Points, in no order, along strands that fork, close into loops and pass close to each other.
(in the rows, 128 means zero)
Two points are linked if the straight distance between their rows is under 177. Some points are linked to none.
refof: [187 123  85  98 143 110 129  95 106 140 177  45 120 125 119  75  93 149
 115 180 120 111  81 166  49 137 111 141  86  99 122 101 154 169 107 119
 153 157 150 138 139 146]
Sovuz: [160  79 132  99 162 142 122 126 121  87 160 136 113 120 140 115  83 132
 153 152 121 114 107 164 141 115 175 131  94  88  93  99 136 112 101 111
 184 195 126 136  95 130]
gife: [145 156 143 119 133 131 144  91 156 141 158 132  86 137 100 219 150 204
 141 155 146 106 142 164 138 134 137 103 107 145  63  73 121 120 161 115
  98 114 109 148 115 112]
Paba: [159 153 161 162 143 134 114 129 105 104  99 139 138 154 133 103 101  86
 155 152  90  77 138 105 120 137 181 138 114 125 146 123 134 128 164  82
 138 199 143 128 140 154]
pema: [ 61 144 132 153 127 109 130 121 162 159 149 120 149  65  92 169 141 186
 117 136 160 187 145 103 124 144 115 137 154 163 131  99  79 176 121 153
 120  83 103 137 145  96]
tedeg: [ 81 103 140 136  88 190 140  83 127 125 159 118 165  46 105  96 170 167
 110 149 170 144 123 173 119 111 115 168  63 152 101  99 174 153 125  96
 125 123 114 174 147  94]
lozak: [148 143 119 127 115 119 119 142 143 161 103 163  87 107  95 107 119 129
  85 118 121 130 104 158 145 169 112 140 167 177 165  88 100 107 107 165
 126 121  95 105 142 131]
tive: [172  97 143 125 143 114 154 129 158  82 159 155  67 135 142 159 138  71
 114 131  95 108 133 151 157 168 110  95 115 118 135  85 147  80 159 119
 123 127 140 115  99 110]
nasi: [244 108  91  46 133  93 133 144 113 158 169 139 112 170 187 140 103 127
 153 113 127 131 126 151 120 133 164 109 140 149 108 151  91  99 132 164
 130 120 124 134 134 157]
gufu: [ 93 159 108 163 169  75 152 100 113 145  85 106 173 176 173 130 154 156
 167  85 165 114 159  91 117 144 129 133 100 119 147 158 132 143 126 107
 120 148 115 150 137 124]
Sudib: [155 120 119 126 135  71 162 111 167 117 170 116  89 127 137 197 128 131
 130 148 112 132 147 156 106 160 117  90 144 141 104  77 130 121 143 146
 117  95 131 119 124 130]
lolov: [ 88 162 144 131  72 177  91 169 178 167 110 173 152  96 109  94 169  88
 148 118 133 101 159  93 127  93 113 124  99 157 150 157 162  75  91 145
  93 163 114 119 178 128]
rudu: [168 123 132 102 127 103 180 164  98 112 105 168 137 150 157 128 145  40
 112  89 114 147 125  79 131 161  98 138 143 136 126 156  89 121 170 106
 110  81 106 131 165  94]
feb: [ 94 149 155 155 144 133 128 169 158 153 113 187 118 149 105 156 144 140
  80  94 152 113 113 138 164 116  80  88 141 114 169 129 133  69 120 139
 124  86  80 131  54 124]
Gutu: [137 140 153 161  66 216  92 112 125 126 145 117 130 108  95 121 153 138
 123 185 101  94 146 147 101 104 118 139  83 147 131 112 168 118 171 102
  73 127 189 127 141 141]
binuk: [170 116 175 118 107 174 128 151 152  88 148 167  61 138  90 123 166  64
  81 136 108  95  88 159 172 142 108 126 157 175 129 118 153  84 165  99
 110 116 133  92 129 122]
kepo: [146 125 165 104  89 102 109 137 158 100  78 131 130 121 139  77 153   7
  78  75  96 126 146 135 146 137 105 123 135 125 118 135 173 109 168 119
  74 101 106 104 173  80]
noz: [ 73 108 127 125  99 176 119 159 132 137 132 158 103 107 114 103 176 159
 105 110 175 140 120 115 179 153  94 175 179 199 180 167 125 132 107 112
 100  89 129 146 137 113]
lare: [ 73  91 105 117 177  74 156 121 137  95 101 124 129 137 149 124  88 112
 130  77 142 150 116 125 157 143 106 125 146  83 124 135 138 126  63 159
 181 131  80 110 101 111]
dusi: [158 138 217 127 135 130 105 113 129 117 112 148 132 126 113 175  98  92
 109 144 113 109 171 102 147 141 162 119 144 106 121  98 121 135 204  92
  86  99 126 152 122  96]
lam: [174 138 158  92  63 130  89  89 124 138  96 126 131 108 117 116 122  83
  86  98 109 144 159 143 127 141 121 148 123 138 113 117 136 127 187 116
  45  84 137 116 203  75]
vobu: [ 84 123 191 136 160 104  75 113 199 113 124 112 126 104 103 163  85 130
 147 147 131 121 178 107 171 137 183 117 176 109 149  82 124 161 116 163
 121 133 129 120 115 111]
mun: [140 108 120  84 134 116  87 115  90 158  93 117 138 109 146  62  54 146
  79  87 137 167 114 161 158 127 136 142 133  56 159 130 120 141  78 169
 156 128 114 148 114  98]
nufe: [141 151 131 137 107 130  93 107 108 182  95 133 120 111 102 164 100 165
 108 121 109 157 157  98 139 127 124 119 112  56 130 104  80 109 130 185
 114 122 166 121 145  96]
basu: [110 104 126 155 120 138 117  98  92 125  96 105 148 168 165 117 154 124
 132  79 119 130 156 107 143  92 131 107 107  38 111 173 154 107 124 128
 131 144 182 132 101 133]
zemik: [ 95 150 105 166 115  93 129 119 176 144 156 105 180 114 146  97 112 129
 149 136 121 115 156 141  59 131 107 113 102 164 186 105 160 139  99 140
 126 141 119 137 119 160]
gika: [ 95 166 108 164 127 131 173  78  81 104 114  78 164 119 102 112 134 132
 162 130 130 115 125  84  81 117  81 156  50 100 119 119 149 137 105  92
 153 202 128 123 142 131]
zuga: [147 149  93 163 106 154 158 118  88 121 170  81 141  93 128 124 166 166
 161 184 112 141 134 119  68 131 123 146  44 132 115 107 126 151 137 100
 123 187 169 149 151 134]
Luvu: [139 120 102  97 157 127 132 104 119 124 169  87 136  99 103  98  99 173
 152 168 151 123  97 156  85 107 144 147  66  92  83  91 134 142  77 107
 173 202 106 157 124 125]
Dep: [ 63 140 174 150 118 136 130 167 131 128  74 142 184  90 134  82 161  44
 120 114 123 152 160  54 136 118 117 158 124 121 144 171 144 154 136 111
 121 120 100 143 181  91]
Tas: [178 113 120 126 145  82 124 165 100 137 145 136 127 134 161 139 114 120
  88 138  93 148  88 181 108 119 127  93 160 138 115 125 105 155 184 125
 157  84 102 154  59 174]
kufuf: [ 67  90 117 112  65 189 112 100 152 143 162 115 165  71 125  83 153 159
 102 113 172 158 136 163 131 103 103 155 124 147 150 146 178 138  72 154
 115  80 151 150 143 110]
zepom: [201 150 130 110 123 137  99 181 105 179 137 161 138 143 124 123 109 147
 118 152 111 113  98 157  98  96 165 117 159 184 131 132  76 132 166 132
 130 106  93 146  86 192]
zako: [209 126 119  91 161 110 103 114  92 141 129 118  79 175 159 132 133 195
 116 122 133 100 121 200 185 141 144  99 124 108 118 120 104 134 163 136
 113 126 141 162  81 136]
runam: [117 140 160 133 137  73  75 140 177 142 110 109 172 148 195 121 121  83
 155 115  93 113 210 125 121 128 188  91 146 131 147 137 153 161 170 133
  88 114 131 159 123 152]
Zifa: [ 99 111 122 173 137 155 139 196 138 121 126 194 114 115 128 135 189 105
  94 109 113 152 117 118 152 104  79  93 119  92 136 137 107  81 130 131
 144 118 120 130  73 125]
Kema: [147  98 120  87  98 176  85 133 106 162 160 113 132 127  96 119  75 180
 110 148 150 132  97 156 106  75 126 128 156  94 118 153 136 115  70 177
 147 101 163 118 105 162]
nim: [137 164 151 151 128 187 128 138 106 110 140 149 129 160  87 143 112 150
 176 184 120  78 121 110 117  89 166 143  93 132 134 129 133 109 138  72
 137 190 163 130 124 167]
lav: [170 106 166  93 134 175 126 144 121  98 140 191 115 102 117 148 107 117
 141 153 121 122 123 152 152 102 187 135  91 118  56 100 110  92 144  84
 148 176  85 146 129 105]
Zilek: [163 120 157  91  98 184  99  84 118 144 135 143 125  96 125 111  98 163
 119 132 154 117 156 148 155 150 120 168  67 129 170  97 133 113 139 119
  75 124 147 166 158  64]
savum: [225 126  94 103 121 111 118  99 124 139 170  72 107 149 150  80 102 122
 108 171  86  86  70 218  77 136 141 106 120 150 125 109 155 141 164 144
 149 150 163 115  97 177]
pozu: [111  80 110  98 113 147 146  75 133 106 143  90 125 115 143 148 141 129
 168 111 146 155 172 109 151 108 147 143 110  79  54 139 150 115  83 152
 135 143 165 109 175 108]
Bivof: [ 81 102 118 137 160 110 114 178 134 121  86 125 163 152 183  75 127  85
 128  94 115 159 161  76 156 139 144 149 180 109 180 184 108 173 106 160
 127  93 148 119 146 128]
sos: [ 87 161 153  99 145 116 172 122 142 100 135 160 121 136  90 193 117  98
 219 135 167 127 147  25 143 130 137 164 130 148 129 139 108 107  95 104
 128 159 122 106 203 109]
mifak: [104  90 156 116 170  81  95 147 197 100 155 118 135 124 189 144 102  89
 160 128 107 132 208 113 160 150 163  99 146 104 182 108 146 147 131 156
 113 109 148 150  90 122]
kep: [166 171  70 118 174  75 159 115  74 156 102 105 129 146 130 108  94 154
 153 111 134 126 109  76  98 171  93 144  79  87 164 117  76 129  95 138
 159 190 122 136 137 115]
bavaf: [157 138  91 117 105 103 130 146 144 160 150 122 170 139 156  58  92  98
 129 120 112 103 105 158  55 122 122 122 140 193 166 139 151 116  96 144
 146 132  94 114 129 186]
tez: [185 122 145 117  93 118  80 174 169 147 123 171 101 128 134 144 140  69
  89 131  64 137 136 158 134 107 142  74 156 122 109 106 118  85 183 168
  97  86 124 107 116 149]
Lale: [166 119 127  78 106 160 140 132 122 120 166 143 145 139 126  75  83 107
 142 137 151  83  87 161 109 117 135 160 131 203 150 153 169 103  87 100
 149 153 101 121 150 163]
fem: [156  96 128 118 109 177 108 111 126  96 134 140  85  99  88 106 103 109
  99 156  98 110  77 196 123 104 134 124 124 105  80  93 154  94  97 137
 172 158 139  83 125 136]
kisuv: [155 111 149  91 100 136 156 161 132 130 154 155 142  98 128 141  98  68
 114 135 125 163 156  75 111 155 106 154 154 159 143 127  98 135 139 130
  95  63 121 131 178 101]
Dedi: [115 113  74 117 178  67 165 157  81 153 130  93 162 133 169 123 106 165
 108 116 143 199 102 113  86 116 104 135 128  78 106 163  90 187 117 136
 171  82  98 164  96 121]
lamod: [144 112 136 119 106 186  84 106 103 149 103 134 132 130 123 120 113 163
 117 113 123 128 149 133 155  90 144 125  83  41 107 140 127  93 121 153
 118 149 172 134 118 101]
pogu: [192 136 106 144  86 162 164 169 104 118 169 140 155 112 147 111 128  47
 137 181  72 131 107  96  61 121 128 114 119 160 146 149 110 115 172 122
 141 139 174 101 143 161]
Pim: [ 89 123 145 156 175 116  77 149 151 113 105 123 105 120 119 141 134 152
 144 148 114 122 136 139 163 135 192 119 210 152 114 114  89 180 122 141
 146 144 126 105 113 165]
Duge: [163 168  94 140 126 115 121 124 102 172 153  76 125 106 125 128 156 207
 121 169 115 134 123 154  69 151 131 132  95 156 111  97  90 183 159 113
 108 140 137 163 136 140]
pufu: [132 132  81 159 152 119 168 113 101 109 101 136 106 133 150  68 153 130
 107  82 120 116 102 144 151 167  58 125  69 111 169 118 129 103 111 113
 160 182 125 136  94 113]
rom: [204 135 118 138  84 177 116 147 113 124 141 148 132 134 129 105 137  86
 126 157  65 105 104 164  76  80 151 100  80 131  81 124 138  83 179 113
 127 165 151 107 128 161]
favu: [187 108 119  76 113 166 154 110 126 120 181 150  91 147 142 147 129 166
 160 129 165 103 144 148 157 150 123 145  89 157 137 118 134  82 117 112
  94 132 149 151 144 109]
Firav: [151  95 174 100 101 160 141  77 133 116 156 117 137 117 114 187  91  92
 118 125 140 128 157 100 113 105  94 108 104  67 113 128 176  86 134 131
 103  75 166 113 125  89]
Kulin: [153 159 154 112  80 169  82 168  79 167  99 167 145 138  94 128 136 139
 125 141 126 118  91 112 105  99 173 152 186 192 100 169  79 151 176  89
 108 104 119 147 151 166]
biso: [ 40 111 139 175 171 127 128 165 134 100 101 107 135 147 126 112 169 114
 119 116 147 142 132  79 157 138 107 148 199 132 177 176 133 176 111 122
 131  84 152 104 113 142]
Zap: [121 141 114  83  97 152 173 132 119 125 154 162 136 151 139 126 152 112
 186 110 173  97 129 103 128 104 119 161 108 193 126 193 168  83  94  79
 126 154 106 135 189 151]
kuvad: [ 54 159 165 173 139 128 106 131 192 156 129 158 177 107  95 139 106 156
 114 112 153 128 138 109 139  96 125  90 125 103 189 113 140 112 111 160
 136 118  81 144  58 109]
lorov: [115 148 163 141 113 117 132  99 142 156 128 122 167 130 101 194  89 108
 122 118 128 144 173  44 100 112 100 100 123  67 151 122 129 109 136 156
 107  90 155 121 126  96]
Nube: [ 54 122 151 174 162 107 168 162 139  76  76  95 130 145 142 101 194  46
 127 121 113 129 141  59 145 141 105 160 145 111 124 162 167 165 153 107
 114 107 136 112 152 107]
Kaba: [158 125 184  86 108 149 144  74 109 123 121 138 122 140 111 200 106 113
 148 126 156 118 165  70 147 136 146 146 112 106  88 136 143 111 175  89
  84 108 140 142 178  72]
Tav: [163  92 140  84 149 120 110 126  81 117 126 127 129 175 167 138 138 157
 125  88 157 125 130 156 183 118 161 124 165 121  92 180 110 148 151 105
 122 100 124 160 100 131]
som: [145 139  98 125 110 142 173 152 109 123 122 168 142 120 160 106 171  76
 154 101 122 125 136  86 123 139  93 135  87 157 135 153 109  96 118 109
 129 160 119 134 173 122]
fug: [196 115  70  98 130 107 134 165  91 151 142 122 129 169 200 133 146 132
 154 114 122 157 136 108 124 145 154 109 169 137 141 186  64 145 133 176
 128  96 185 119 142 157]
Gal: [122 142 148 139 142  97  92 158 126 142  88 114 179 171 169 102  99  83
 156 125 104 111 165  79 108 134 178 123 192 133 169 169 113 177 142 142
 115 108 156 125 151 171]
bima: [ 95 109  93 137 183  74 172  99 131  81 172  78 136 126 126 127 104 173
 176 151 164 141 115 131  95 134 120 147  93 115 125  92 132 164  90 111
 165 172 105 144  93 125]
mab: [167 143  80 129 116 113 181 103 129  94 105  93  95 164 169  94 161  44
 147 120  69 108 118 119 130 177 126 127 115 155 103 141 140 122 150 135
 135 174 163  68 199 122]
vubu: [182 116 130  94 165 103 127 145 152 108 154 138 129 198 196 114 110  84
 182 116 121  75 147 128 159 156 184 116 153 176 176 166 139 106 132 130
 131 156 141 116 133 169]
dipog: [155  94 102 157 155 113 169 160 107  78 172 104 118 130 196 128 160 104
 111 156  84 147  98 161 132 169 123  95 147 149 150 141 117 185 201 107
 156  98 160 142  50 152]
Tig: [ 67 144  77 177 202  61 148 153 152  96 123 141 122 158 119 164 152 148
 163 131 159 148  94 106  89 122 116 108 162 163 143 138  98 138  93 124
 174 150  94  70  94 171]
Koge: [110 126 127 149 146  99 138 175 103 129  52 174 142 120 144 120 142  58
 122  97  90 168 115  79 118 140 141 128 159  99  93 145  64 143 145 130
 162 126  99 116 155 118]
Sodab: [173 136 157 134  80 209  74 132 132 131 114 161 154 108 107  92 107 105
 115 153  99  87 124 195  99  78 138 122  55 121 117 105 165  81 176 102
  84 140 119 127 130 120]
bodel: [157 130 151 132 144 119 112 135  84 131  87 154 117 194 109 136 115 140
  89  96 128  95  70 179 153  90 146  96 144  84  83 157 140  85 139 108
 162 140  80 121  64 157]
fitol: [124 121  98 163 153  77 110 146 117 137  95 135 120 183 154 137 133 120
 122 103  95 117  94 156 116  94 146  73 152  90  86 159 138 106 128 141
 184 155 122 101  72 187]
Vid: [154 119  81 142 147  84 140 115 124 109  94 112  81 168 165 115 152  94
 130 104  76 122  99 153 141 154 152 105 144 125  77 138 123 119 143 142
 174 177 144  80 139 149]
Fom: [ 75 179 144 190 147 130 112 134 150 147 116 127 119 136 102 179 195 190
 140 140 147 113 160  93 149 154 114 122 142 170 184 114 102 157 164 114
  73 108 152 138 109 131]
Vutom: [136 156 148 118 119 134 133 118 144 178 121 174 129  82  83 165 104 180
  72 133 147 150  99 181 128 119 106 106  83 108  99  63 111 102 151 149
 130  94  48 169  93  75]
gune: [ 96 137 117 139 161 113 187 150 174  73 177 119 103 157 110 132 141  93
 174 157 140 105 102 108 122 142 113 150 168 213 162 142 157 127  91  99
 153 148 127  73 154 170]
pof: [115  89 153 106 119 108  99 123 118 120 116  94 156 122 136 116  62 107
  84 126 113 154 119 161 119 103 161 119 196  96  89 146 143 170 114 153
 156  79 108 114 115 143]
lezi: [126  89 113 154 123 156 151 125  93  91 164  88 128 123 168  93 188 154
 103 135 127 144 124 175 139 135 108 133 128 137 144 142 152 176 158  96
 123 101 178 163  88 142]
vata: [132 117 177  95  98  89  87 148 187 143  96 148 129 104 138 149 125  44
  82  83 101 159 159 130 144 112 146  82 162  89  82 124 149 107 147 166
 102  80  92 114 141  92]
latil: [130 147 182 122 142 134 129 104 172 101 153 133  95 128  82 195 110 140
 160 170 131  87 136 147 134 126 185 132 149 173  80  81 142 128 142  84
 120 150 106 115 149 138]
tebed: [120 162 131 131 105 168 127 123 184 152 151 163 117 110  71 158 122 188
 130 157 151 107 125 183 127 124 110 112  68 151 115  44 128  86 121 143
 113 125  79 137 114 103]
fifut: [ 93 145 171 100  92 170 117 107 174 123 130 146  92 129  58 167 122 132
 126 125 164  87 103 145 148 114 146 140 163 172 104 129 185  88  93 113
 112 126  96 102 151 125]
nav: [ 70 117  88 191 172 129 153 121 113 109 109 130 100 148 128 108 196 183
 116  86 160 125 100 144 168 137  79 129 122 117 153 140 137 111  94 113
 157 156 133 110  77 138]
kif: [112 141 152 164 171 113 131 111 152  99 129  97  67 169 123 187 197 156
 127 130 138  88 148 135 175 159 112 100 181 153 145 119 149 151 158 109
  91  91 164 114  92 149]
Voros: [100 148 131 136  62 181 121  86 100 139 134 107 134 128 114 124 184 175
 148 151 152  99 140 129 118 114 122 172  95 184 116 163 179 135 165  72
  78 142 158 159 171 139]
val: [186 137 120 117 148 104 127 123  84 163  97 149  88 158 123 138 102 169
  86 116 130 122  92 168 159 125 104 108 101  64 113 109 109  85 141 138
 141 134 105 148  84 119]
dizat: [151 116 104  99 125 118  88 142  92 186 114 120  99 101  95 108  68 182
  73 147 141 163  75 169 146 104 111 131 161  71 138 115  99 123  69 201
 166 118 132 125 116 144]
Nek: [142 133 151 120 177 106 179 164 161  66 171 123 113 172 161 138 130  47
 189 177 121  84 139  88 153 162 160 148 160 191 172 156 156 142 147  96
 135 146 143  98 163 153]
tovar: [161 128 146 154 113 180 106 215 127 129 139 187 115 148 125 128 181  97
  86 140  89 121 110 145 157  99 107  82 147 128 148 144 106  94 194 128
 106  83 143 131  62 159]
ser: [ 43 121 166 143 121 139 140  87 152 102 108  97 166  91  90 130 128 106
 152 134 150 137 135  96 129  94 170 149 135 118  64 137 177 152 105 116
 155 162  81 111 168 111]
pini: [ 99 126 109 162 133 131 126 117  99 142  89 116 156 138 181 120 187 145
 159  90 129 164 183  80 157 134 149 135  91  73 132 160  99 141 134 134
 111 149 176 154 151 104]
lisad: [ 83 126  85 144 178  58 135 117  95 160  89 109 133 129 128 149 106 185
 111  99 164 182  98 114 129 108 101 113 142  54 105 149  92 147  82 168
 188 124 105 123  98 122]
rit: [115 156 157 124 148 100 125 118 107 177 107 130 151  76  79 131  59 177
  80 131 159 154  92 138 109 135 143 140 137 114 121  94  94 163 120 128
 160 121  41 160 101  96]
Nelen: [127 136  98 167 119 112 169 140 103 119 133 129 125  95 104 138 118 104
 102 146  89 167 110  97  79 136  61 115 117 101 139  98  93 126 119 145
 161 126 143 110 114 132]
daz: [115 102 130 142 136  85 157 123 153  73 133  65 133 166 152 138 107  53
 139 147  78 118 154  97  98 146 133 118 161 107 105 138 175 158 136 140
 115  93 160  88 145 145]
mazav: [111  69 163 116 110 159  74 122 150  98 113 133 116  75 115  97  94  80
  88 130 104 145 130 178 155 115 165 122 156  85 104 107 158 128 101 158
 144 124 127 103 128 109]
ror: [176  93  97 101 113 140 142 109 102 113 136  99 104 126 142  63  94 111
  99 128 111 139 107 150 138 169 102 160 139 131 150 126 124 143 110 152
 141 122 170 107 160 119]
Zuzas: [162 119  38 120 165  64 134 157 121 155 143 113 102 123 213 133 154 174
 133 122 109 185 139 154 130 165 132 101 139 133 148 134  66 163 135 183
 141 109 161 137 113 142]
bala: [122 183 101 161 132 136  99 131 124 181 129 108 138 150 101 150 136 229
 153 154 124 111 125 136  92  99 145 111  95 116 111 115  96 133 129 146
 121 162 140 137 104 160]
bola: [ 95 180 130 138  98 181  85 137 154 167  94 170 117 150  99 137 163 171
 184 131 136  89 157  96 169 127 153 148  92 156 146 134 116  83 115 132
  89 184 136 129 182 123]
dida: [ 87  90 147  93 112 142 156 138 164 109 175 125 120  97 113 138 130 118
 118 137 175 143 130 123 141 153 103 168 186 197 135 127 147 154  99 121
 106  58 104 135 160 109]
Pib: [110 116 121  82  70 197  82 100 131 158 151 121  98 107  72 143  88 206
 134 155 162 122 113 126 131 113 117 163 141 137 138 129 131 109  78 168
 110 110 176 124 144 120]
Fekuv: [130 132 129 159 191 106 135 127 111  97 137 102  94 181 137 167 125 160
 148 137 138  96 136 105 165 171 123 115 186 129 205 134 110 156 135 133
 129 105 186 111  69 161]
tele: [139 115 115  99 126 101 145 165  85 154 112 126 184 143 153 100  76 103
  97 105 127 169 104 111  86 113 125 145 171 123 121 177 101 160 122 137
 149  67  87 137 129 144]
vegob: [177 145 119 129 160  93 132 121 106 130 127 110 139 143 162 102  77 136
 162 147 112 108 154 112 112 179 160 145 104 131 176 104 103 151 145 118
 129 174 137 149 136 133]
modar: [ 96 147  77 139 182  91 176 114  76 124  94  89 140 164 131 127 131 182
 167 116 173 151 112  67 108 158 106 179 119 123 130 158  87 177  99 117
 147 141 129 125 161 115]
bugu: [111 111 158 130 155 159 135 130 105 114 126 154 134 143 133 155 156 163
 143 117 165 115 128 129 169 100 172 130 126 121  77 155 122 124 143  75
 144 146  98 160 101 124]
Repe: [ 77 131 130 122 105 100 110 120 206 143 132 116 182  83 141 108  97  75
 152 113 115 134 179 115  89 114 127 101 116 130 136 114 170 115  73 171
 126 142  97 113 154 127]
Genu: [162 102 124 100  89 144 150  74  96 104 127 105 101 135 116  91 138 128
  77 100 145 114  96 182 135 145  69 150 113 136 112 124 175 115 128  96
 109 112 138 126 140  99]
molob: [137 131 159 108  92 164  89 112 117 147 139 119  97 106  76 161  84 166
 112 168 127 129 141 106 137 148 126 157 181 152 150 107  99 157 140 140
  95  79 181 128 142 129]
Zin: [126 140 129 116  76 147 150  84 142 141 142 125 138  99 110 122 164 143
 112 121 156 116 124 171  92 124  97 146  87 189  75 114 173 116 135  83
  94 121  91 143 177 103]
zeka: [111  99 100 145 146 150 161 129 106 104 150 123  96 143 133  88 168 175
 103 114 168 126  87 156 166 166  75 159 159 179 181 153 130 144 104 106
 144 111 144 128 102 137]
Setok: [ 91 155 106 112 100 160 117  89 119 172 117 122 155 119 114 135 143 193
 190 112 169 129 148  80 140 111 149 162  74 133 103 156 124 105  84 137
 128 190 128 146 180 110]
rovur: [140 143 140 135 136 112  80 118  78 159  75 133 120 115 144  91 107 163
  43 102 103 168 115 176 169 119 127 127 119  45 146 107 102 150 162 133
 138 120 126 172  82 100]
kevo: [118 131 129 124 142 145 153 104 112  93 144 118  96 168 101 171 118 144
 193 142 149 109 134  72 152 128 142 158 136 122 146 137 127 108  94 111
 136 171 182 103 149 142]
pana: [122 155 158 152 111 153 108 165  68 156  76 166 161 111  94 111 113 112
 119 142 118 146 106  67 104 129 158 168 155 134 127 138  59 160 146  99
 141 139 118 136 162 130]
bobe: [ 74 160 120 137 101 131 139 144 196 154 140 157 176  99 114 147 153  97
 149  97 140 117 148  92  87  77  84  76  95 134 122 137 152  66  74 160
 128 141  83 115 123 137]
pez: [101 165 174 134 117 126  86 101 154 176 109 135 161  94  78 122  41 161
  72 123 144 128 113 167 119 116 143 111 143 104 190  85 152 135 108 173
 137 100  80 146  82 107]
gev: [ 63  70 128 135 127 165 185 107 117  62 143  89 143  93 125 123 168  89
 157 145 131 162 149  86 148 106 124 170 115  90  67 142 166 147 112 113
 141 129 139 113 159 116]
sepuz: [179 133 121 112 113 183 161 133 123 100 166 159  58 168 125 134 187 129
 132 136 129  87  93 149 184 153 127 140 133 205 139 146 127  93 169  85
 105 148 162 116 140 139]
gutun: [153 157  99 155 144  85 111 129 129 164 136 117 117 101 152 127 135 187
  99 149  86 146 132 192 101 148 126 103  63 105 130  55 104 155 177 127
 123 138 117 189  75 123]
tiva: [ 41 138 182 156 103 172 123 110 155 122 104 131 183  39  85 100 139  87
 115 125 143 147 150  84 144 109 127 145  98 123 136 127 177 145 119 121
 135 148  80 136 162  77]
pem: [102 140  98 159 154  75 186 132 151 105 168  98 126 136 100 145 113 134
 132 154 142 126  94 129  64 151  83 136 174 200 143 106 127 157 103 123
 149 100  97  89 126 164]
zar: [175  87 132  75  90 152 102 137 137 136 146 179 155 100 157 108 106  94
  98  93 128 150 138 185 132  86 123 100  91  97 122 127 139  75 128 147
 107  94 112 144 112 100]
regi: [133  80  78 108 112 112 143 121 135 111 136 105 134 112 190  93 132  99
 135 107  95 169 163 141 123 141 128 123 104 105 104 128 132 137 103 164
 130 130 151 125 161 111]
Gep: [ 36 141 118 158 179  67 147 117 166  74 112 124 129 121  85 147 100 113
 172 116 164 149 111  88 122 121 121 124 154 130 131 117 112 137  61 141
 171 169  65  78 111 128]
zuzar: [152 115 170  71  64 166  80  88 137 129 106 131  94 134  81 143 107 108
  98 108 145 104 122 151 152 120 141 141 166 146  97 140 169  91 140 128
  70  92 135  94 172 100]
Nup: [110 145  78 166 161  43 138 101 158 129 153 102 116 116 132 140 117 184
 150 143 123 135 115 174  82 148 103 102  57 110 129  52 132 140 120 132
 155 178 106 165  69 124]
bofib: [105 155  62 171 184  47 126 147 135 157  94 134 141 158 197 153 160 164
 155  94 127 152 156 112 103 156 132  93 121 126 167 135  92 144 132 147
 135 132 132 129  98 144]
Vevu: [ 62 146 124 148 139 116 137 151 154 135  89 139 132 142 130 156 227  93
 170  87 149 139 139  62 128 100 124 118 144 124  79 179 131 109 103 133
 128 138 127  96 175 124]
sar: [116 133 138 153 128 184 114 151 106 123 161 125 113 101 106 164 162 190
 138 182 126 133 144 116 146 129 123 134 161 168 157 120  78 185 152 116
 103  95 179 156  93 149]

A piece is two or more points that can be reached from each other along the links. Count, over all rows, the pieces, the separate loops (a circle has one, a figure eight two, a Y none), the forks (points with three links) and the tips (points with one).
pieces -> 5
loops -> 2
forks -> 9
tips -> 15

How many points has the smallest loop of links through each point below? Write - if it is on no loop.
Vutom -> 16
dipog -> 12
bugu -> -
Genu -> -
kep -> -
